Each row is a point on a landscape with many valleys, with its height.
From any point a ball takes the steepest step (drop divided by distance) to one of its 2 nearest points. It stops when none of these is lower. Distance is the straight distance between rows; heights are no part of it.
rada: [107 131  99  98 119 132 162  92  99  79 186 116 134  99  98  74 126 139
  99  88 146 117 106 112  87]  height 6.43
tagul: [100 134 146 115 163 145 121 122 148 105 154 195 164 150 121 159 105  96
 105 153  94 111 107 119 101]  height 1.85
lenu: [138 132 157 126 166  66 121 200  91 142 139  87 111 132 154 130  54  93
 127  86 110 141 194 108 123]  height 4.51
Zugo: [119 157 128 116 121 113 168  94  84 143 121  89  70 124 145 107 154 196
  94 115 131 166 156 107 102]  height 5.27
nen: [133 108 110 136 159 134 142 127 160 123 113 145  66 137 158 124 110 121
 149 124  60 200 174 108 124]  height 5.28
fezaz: [108 125  96 104 202 129 154 104 159 130 163 161 155 117 131 190 126 100
 118 153 116 145 120  91 112]  height 2.62
Ditam: [155  64 110 126 156 136 123 123 154 139 130 112 157 144 110 144 111  77
 206 115  87 146 100 184 148]  height 0.76
Bedab: [119 175 173 127 107 102 117 156  83 164 111 148 122 144 143 111 115 186
  75 138  89 101 153  89 113]  height 7.87
Puz: [119 120 178 127  88 153 118 150  70 128 134  82 149 198 104 145 134 114
 102 152 122  79  80 217 168]  height 3.09
leme: [153 136 113 147 128 153  80 120 176  86 105 120 107 152 183 118 124 102
 154  89 178 139 138 145 157]  height 2.38
Supap: [131  97 133 132 172  88 151 162 110 127 124 104  91 132 135 103  72 102
 146  85  59 169 173 122 109]  height 4.99
bitut: [144 149 102  93 164 118 182  99 149 147  77 104 203  67 117 145 142 138
 185 138 141  76 128 125  98]  height 3.58
vaka: [131  70  88 110 167 150 153  86 149 168 115  68 157 109 123 111 153 104
 209 137 103 175 110 166 131]  height 1.78
pavi: [121 132 151 150  71  98  88 198  86 128 163 163 117 144 112 105  99 120
 100 150 110 122 155 113 154]  height 6.69
sitab: [143 109  97 115 164 139 146 116 137 160  82  88 154 112 119  97 123 126
 202 117  82 148 146 128 108]  height 2.41
Bena: [147 157 185 117  84 119 136 138  98 129 103 154 145 121  79 131 156 174
 106 131 100  93  94 152 117]  height 8.52
Sige: [103 138 153 114 169 121  98 102 124  77 134 136 106 173 202  60 111 110
 132  80 129 129 163 139  85]  height 7.17
tosor: [121 186 145 110 134 154 118 132 161  98  92 145 198 105 162 130 148 138
 114 153 154  60  96 119  98]  height 3.57
zibar: [137 187 150 129  99  70 142 133 115 150  82  92 135 123  94 170  95 164
  95  93 140  84 157  89 131]  height 6.75
kifi: [144 154 128 137 131  73 151 150 124 173  87 130 163  89  87 180 110 157
 146 134 133  96 152 109 145]  height 6.32
dopi: [143 141 146 111  87  97 143 120 100 108 118 113 145 110  69 113 131 163
 126  82 134 113  95 160 121]  height 7.94
fut: [107 156 133 116 165 124 105 144 140 117 108 144 200 129 138 147 118  90
 139 148 131  65 118 121 117]  height 2.83
zuzim: [ 88 106 155 125 186  51 101 165 122 128 169 142 139 118 151  94 125 114
 133 122  95 167 124 176 112]  height 4.96
tufon: [131 102 127 114 168 164 114 165 131 166 123 100 166 112 148 117 144 122
 130 157 100 152  84 136 120]  height 5.54
mubid: [156 148 103 115 127 139 136 149 181  86 154 120 122  84 134 163 104 159
 131  91 173 150 135  75 117]  height 1.42
Lipa: [140  99 129 128 137 158 118 105 139 112 148 168 140 193  97 173  81  23
 134 122 109 103 138 139 146]  height 6.19
sez: [100 141  73 129 138  76 173  69 133 119 128 125 130  79  89 171 157 147
 139 118 203 114 137 119 130]  height 4.54
mesik: [152 117 143 128 136  74 111 183  93 160 123  72  99 126 135 129 102 126
 120  87 134 163 169 128 172]  height 3.65
zabu: [152 156 121 134 113 132 142 136 147 177  75  91 174 114  95 210 125 126
 120 147 155  66 105 102 166]  height 5.84
befe: [150  84 113 172  94 112  94 185 150 167  90 161  98 122 117 119 124 125
 173 170  91 145 148 137 182]  height 0.98
mazud: [167 142 147 175  76  83 102 144 149 117 106 150  82 135 104 176 109 135
 136  85 146 141 156 140 175]  height 2.70
fis: [121 107 109 137 109 125 164 114 108 159 140 172 100 147  61 156  84 107
 105 137  59 119 155  78 132]  height 5.33
veb: [153 104 108 166 102 167 111 176 153 177 113 149 108 139 122 155  99 106
 138 169  86 143 137  89 174]  height 0.36
sed: [120 117 112 101 195 116 153 134 142 125 173  98 130 112 149 163 109 105
 114  96 135 175 134 106 123]  height 3.21
git: [ 96 143  92 181 103 132  98 100 122 140  94 184  86 143 134  91 159 137
 126 158 159 106 152 115 145]  height 4.28
rura: [142  87 113 165 130 115  82 124 170 111 114 136 111 144 140 118 130  82
 199 104 135 148 121 184 160]  height 1.74
Sis: [141 107  96 119 135 109 134 160 109 144 109 106 167 105  86 105  80 103
 158 100  94 103 143 113 122]  height 3.20
Pifup: [138 133 148 117 157 140 148 123 169  78 153 167 109  96 136 131 133 166
 129 116  99 190 121 127  84]  height 4.71
Tig: [163 116 103 126 134 191 145 112 176 139 105  96 123  87 152 105 159 148
 160 150 141 193 161  93 110]  height 3.26
pakun: [101 151 176 124 169  84 115 103 104 113 121 154  82 171 183 109 142 159
 109 115 101 147 150 149 103]  height 6.65
selit: [146 146 139 128  86 162  93 143 106 142 123  68 122 166 154 129 102 116
 105 103 156  86 120 101 165]  height 3.46
runi: [123  75 104 118 195 126 159  94 152 102 170 108  96 133 157 136 110  78
 157  75 118 190 149 129 116]  height 3.64
tesi: [137 140 165 105 140 107 199 112 131  97 140 136 117  46 127 120 173 224
 120 125 141 169 128 135  44]  height 3.22
lik: [ 94 127 142 118 161  83 109  88 112 127 115  99 160 169 159 128 148  66
 132 102 165  92 112 197 143]  height 3.05
Sal: [151 133 112 124  89 210 139 130 152 132 121 130 149  66 142  96 177 169
 124 177 184 112 122  88  98]  height 3.66
bodaf: [148 135 107 156 128  93 142 140 170 135 149 191 101 110  87 231 105 142
 137 140 139 135 149  94 153]  height 6.54
zuku: [129  80 129 141  99  95 114 137  87 134 115 139 117 151 107  80  98  64
 173 104  87 129 161 175 151]  height 4.61
Fulo: [102 124  78 113 138 159 164  91 115 109 136 146 142 106 108  67 109 115
 138 108 107  95 143  75  73]  height 6.60
zoral: [150 147 160 127 105 128  98 178 154  76 137 180 162 110 111 106  75 129
 148 111 101 114 130 132 109]  height 3.27
vodob: [146  99 109 161 127  85 122 160 103 186 106  91 105 130 109 160 135 134
 135 123 130 174 140 142 185]  height 2.42
teg: [142 174 188 131  81 160 104 159 116 126 116 159 144 156 138 130 141 177
 100 166 116  78  90 150 130]  height 8.73
rava: [125 144 195 104 184  94 100 137 127  95 129 130 136 174 188 117  87  67
 134  72 128 119 157 165 114]  height 7.57
fedi: [155 133 136 101  88 190 114  93  79 141 132  78  98 179 137  99 119 138
  90 101 102 119 115 104 138]  height 4.67
dere: [142 106 114 142 125 112 134 127 132 161 138 166 120 169  80 196  69  58
 138 148  86 104 170  93 163]  height 5.79
pugu: [111 125 109  89 130 136 157  85 118 104 159  61 149 112 124 109 164 130
 103  95 172 140  88 141 114]  height 5.61
gim: [112 133  87 162  89 187 130 110 143 139 126 172 107  97 132 109 183 149
 119 184 186  94 121 102 119]  height 4.20
Sef: [ 95 106 127 139 118 129  91 197  77 133 187 148 152 144 133 106 120  97
  99 175 106 120 110 147 145]  height 5.88
faruz: [143 175 162  79 162 126 169 124 165  99 131 121 164  58 150 155 155 181
 108 131 152 146 106 110  75]  height 2.55
nes: [ 98 110  82 137 142  75 146  99 132 134 152 114 152 110  99 177 156 112
 138 132 190 122 105 158 169]  height 3.59
biz: [154 125 157 155  89 109  88 134 135 122 128 129  88 144 140 137 164 176
 124 121 145 174  97 186 170]  height 4.48
niki: [127 112 138 124 127 141 155  78 162  72 167 199  87 137 110 140 120 119
 123 115  80 182 119 139 101]  height 4.40
baz: [173 116 140 135  77 187 100 186 166 107 121 158 130 109 111 105  99 146
 150 136  95 117 100 121 129]  height 2.80
peg: [137 110 101 141 136 195  98  96 165 112 129 124  97 146 188  96 164 118
 143 148 148 181 131 125 138]  height 2.88
zapeb: [105 100  79 107 160 195 134  85 138 113 148 118 145 149 145  99 122  67
 124 132 123 127 127  93 104]  height 6.18
Vige: [149 113 143 124 110 116 110 177 109 146 119 137 152 146 100 112  63  65
 153 123  62 112 185 120 129]  height 3.90
mavin: [102 117 113 112 148 167 126 101  89 149 132 108 102 168 153  89 144 109
  89 138  99 140 134  89 122]  height 5.66
bofi: [ 92 119 145 109 186  61 115 131 128 112 161 131 177 122 135 138 140 101
 132 120 138 125 101 179 121]  height 4.11
pokeb: [108 108 131 103 148 133 130 108 130 148 144  30 138 133 167 117 189 129
 111 124 164 163  75 172 140]  height 4.82
Dupi: [115 169 141 121 120 108 176  56 114 115 124 138  82 128 120 154 173 187
  84 130 155 145 141 116  94]  height 4.55
gituf: [118 148 152 161  99  77 126 141 102  99 111 175  78 114 128  64 110 188
 130 109  92 121 169 129 102]  height 4.53
fak: [145 152 162 155  92  84 108 151 121 113 125 170  84 126 116 132 143 185
 122 118 136 153 147 144 146]  height 3.51
deko: [ 81 132  90 134 163  99 133 101  94 177 103 105 162 153 116 156 133  74
  98 151 154  83 140 123 154]  height 2.87
mor: [107 115  99 115 176 140 138 123 156 126 121 144 166  63 159  79 156 140
 164 160 145 131 123 112  75]  height 5.96
tor: [ 84  85 144 144 154  70 111 138 104 152 153 170  98 146 143  89 151 113
 128 157  88 174 133 169 135]  height 5.53
zenug: [134 136 142 162  79 193  98 114 142 135 112 157 105 201 119 142  98  94
 114 151 116  83 129 111 148]  height 2.05
vave: [136 177 174 116 146 106 121 123 113 140 120 110  85 141 188 138 157 208
  89 124 125 168 139 117 127]  height 6.01
Raz: [157 106 127 125  97 196 158  82 123 151 112  92  99 111 134  96 183 164
 129 150 121 190 131 119 116]  height 3.69
nin: [171 120 156 150  64 189  94 180 135 122  98 108 158 146  93 113  96 135
 161 129 112  84  91 157 148]  height 2.40
gefet: [ 86  94 138 112 152 132 111 138 120 141 184  60 158 155 155 129 165 102
 105 147 155 121  49 194 153]  height 3.71
pek: [114 118 161 132 160 143  88 180 121 138 155 125 150 150 167 140 145 118
 102 170 120 134  77 154 148]  height 4.95
rorem: [161 146 154 122 105 173 157 114 158 109 144 167  89  89 128 146 153 188
 109 150 124 180 138  98  96]  height 5.02
Feli: [127 130  99 125 113 132 155 116 101 150 143 125 125 130  77 160 110 116
  87 131 128 110 121  84 144]  height 4.56
rozi: [141 120 124 168  76 210  98 170 121 159 130 125  90 181 134 148 114 124
  92 182 118 112 110 109 181]  height 1.25
par: [123 160 119 101 151 132 153 112 186  55 160 114 128  71 166 140 147 173
 114 117 195 160 139 103  84]  height 1.99
fusa: [125 156 123 147 134 100 134 149 119 119  82 154 122  75 127  82 121 176
 156 122 129 105 159 108  90]  height 5.18
nilen: [146 181 162 111  75  80 147 122  95 113 117  83 123 117 101 137 118 179
  87  63 159  93 123 130 141]  height 7.28
mul: [ 96  95  87 178 116 143 104  82 120 138 118 152 111 172 121 136 169  94
 135 174 170 115 111 164 168]  height 3.41
mopi: [135 118 151 143  62 138 105 150 103 115 135 134 158 166  66 147  97  91
 120 128 128  98  99 172 155]  height 1.34
mub: [165 153 125 139  89 132 131 119 180 104 115 126 114 114 103 175 101 140
 146  80 160 130 139 108 143]  height 2.03
Pebus: [ 87  93 122 138 165 105 146 112 128 134 126 186  77 158 161  91 134 102
 132 158  48 171 162 125 107]  height 5.47
kabug: [103 111  65 141 156 108 157 131 133 140 130 164 116  66 122 104 148 153
 153 157 134 119 143 100 100]  height 5.64
vopo: [125 135 137  84 163 115 138 170  86 164 136  91 179  92 119  99 149 141
 105 137  97 132  90 124 106]  height 6.17
Zof: [ 86 130 133 142 148  91  96 116  89 150 120 148 159 182 136 129 123  45
 120 151 151  78 150 158 150]  height 0.85
makam: [131 162 152 116 108 124 195  55 135  98 109 153 104  85 118 121 186 208
 127 126 171 146 146 136  57]  height 3.86
dafo: [139 122 165 107  84 179 113 111  81 120 144  73 135 192 137  94 142 143
 112 115 121  97  74 185 150]  height 4.52
nugur: [171 122  92 103 139 166 154 116 151 147  80  65 197 103  99 155 120 111
 201 120 123 108 110 129 136]  height 2.99
fup: [110 128 117 122 127 116 177  37 123 145 124 126  85 148 110 165 168 137
 103 121 150 173 134 139 137]  height 5.12
Sib: [170 124 127 126  85 209 128 181 153 130 112 138 145  70 126  78 136 178
 144 149 126 107 103  98  99]  height 3.19
Sovos: [121  80  74 124 138 129 161  88 153  87 168 158  90 119 102 128 111  97
 169 103 116 165 141 129 123]  height 4.00
galat: [127 139 155 115 141  82  81 145 152  57 150 131 153 133 160 124  90  76
 147  74 175  98 138 162 138]  height 7.93
Kav: [127 161 174 110 113 173  94 166 113 139 157 169 128 155 161 127 115 166
  68 166  97 112 111  86 114]  height 8.38
Mado: [ 91  89 112 153 111 106 117 110 111 131 163 106 132 151 110 144 166 118
 112 149 184 120  69 197 164]  height 1.41
disiv: [119  99  95 139 156  65 151 118 127 153 147 167  96 140  95 201 108  98
 145 130 113 151 173 118 166]  height 6.20
nafaz: [135 153 118 140  84 202  90 121 161 111 123 109 123 173 134 149  98 104
 106 130 176  73 111 100 153]  height 2.65
nafep: [111 162 136 151  79 104  95 174  80 163 116 144 140 140 115  89 119 147
 103 159 132  74 153  95 141]  height 7.27
tani: [ 97 137 114 108 161 117 131 159 107 131 138 100 160  65 161  64 161 172
 118 138 161 124 113 103  92]  height 6.38
nok: [135 180 138 124 142 138 100 115 176  90 100 122 148 123 187 127 151 136
 138 117 175 113 117 147 122]  height 3.00
zuda: [137 136  89 124 108 173 157 117 129 178 105  83 149 106 106 166 145 134
 119 145 163 108 106  81 144]  height 5.36

Where does a ball stop that starts at each point below?
Fulo: veb
Bena: Feli
Sige: mubid
tani: mubid
Pifup: tagul
fup: mubid

Call two points neighbours if one is among the 2 nearest of the other. Go from one point of each pair to the other, from neighbour to neighbour, staying as low as possible. Name the highest point that can't be avoided.
pek, mubid: tani
Mado, mopi: git
tagul, Ditam: tosor
veb, mopi: fedi
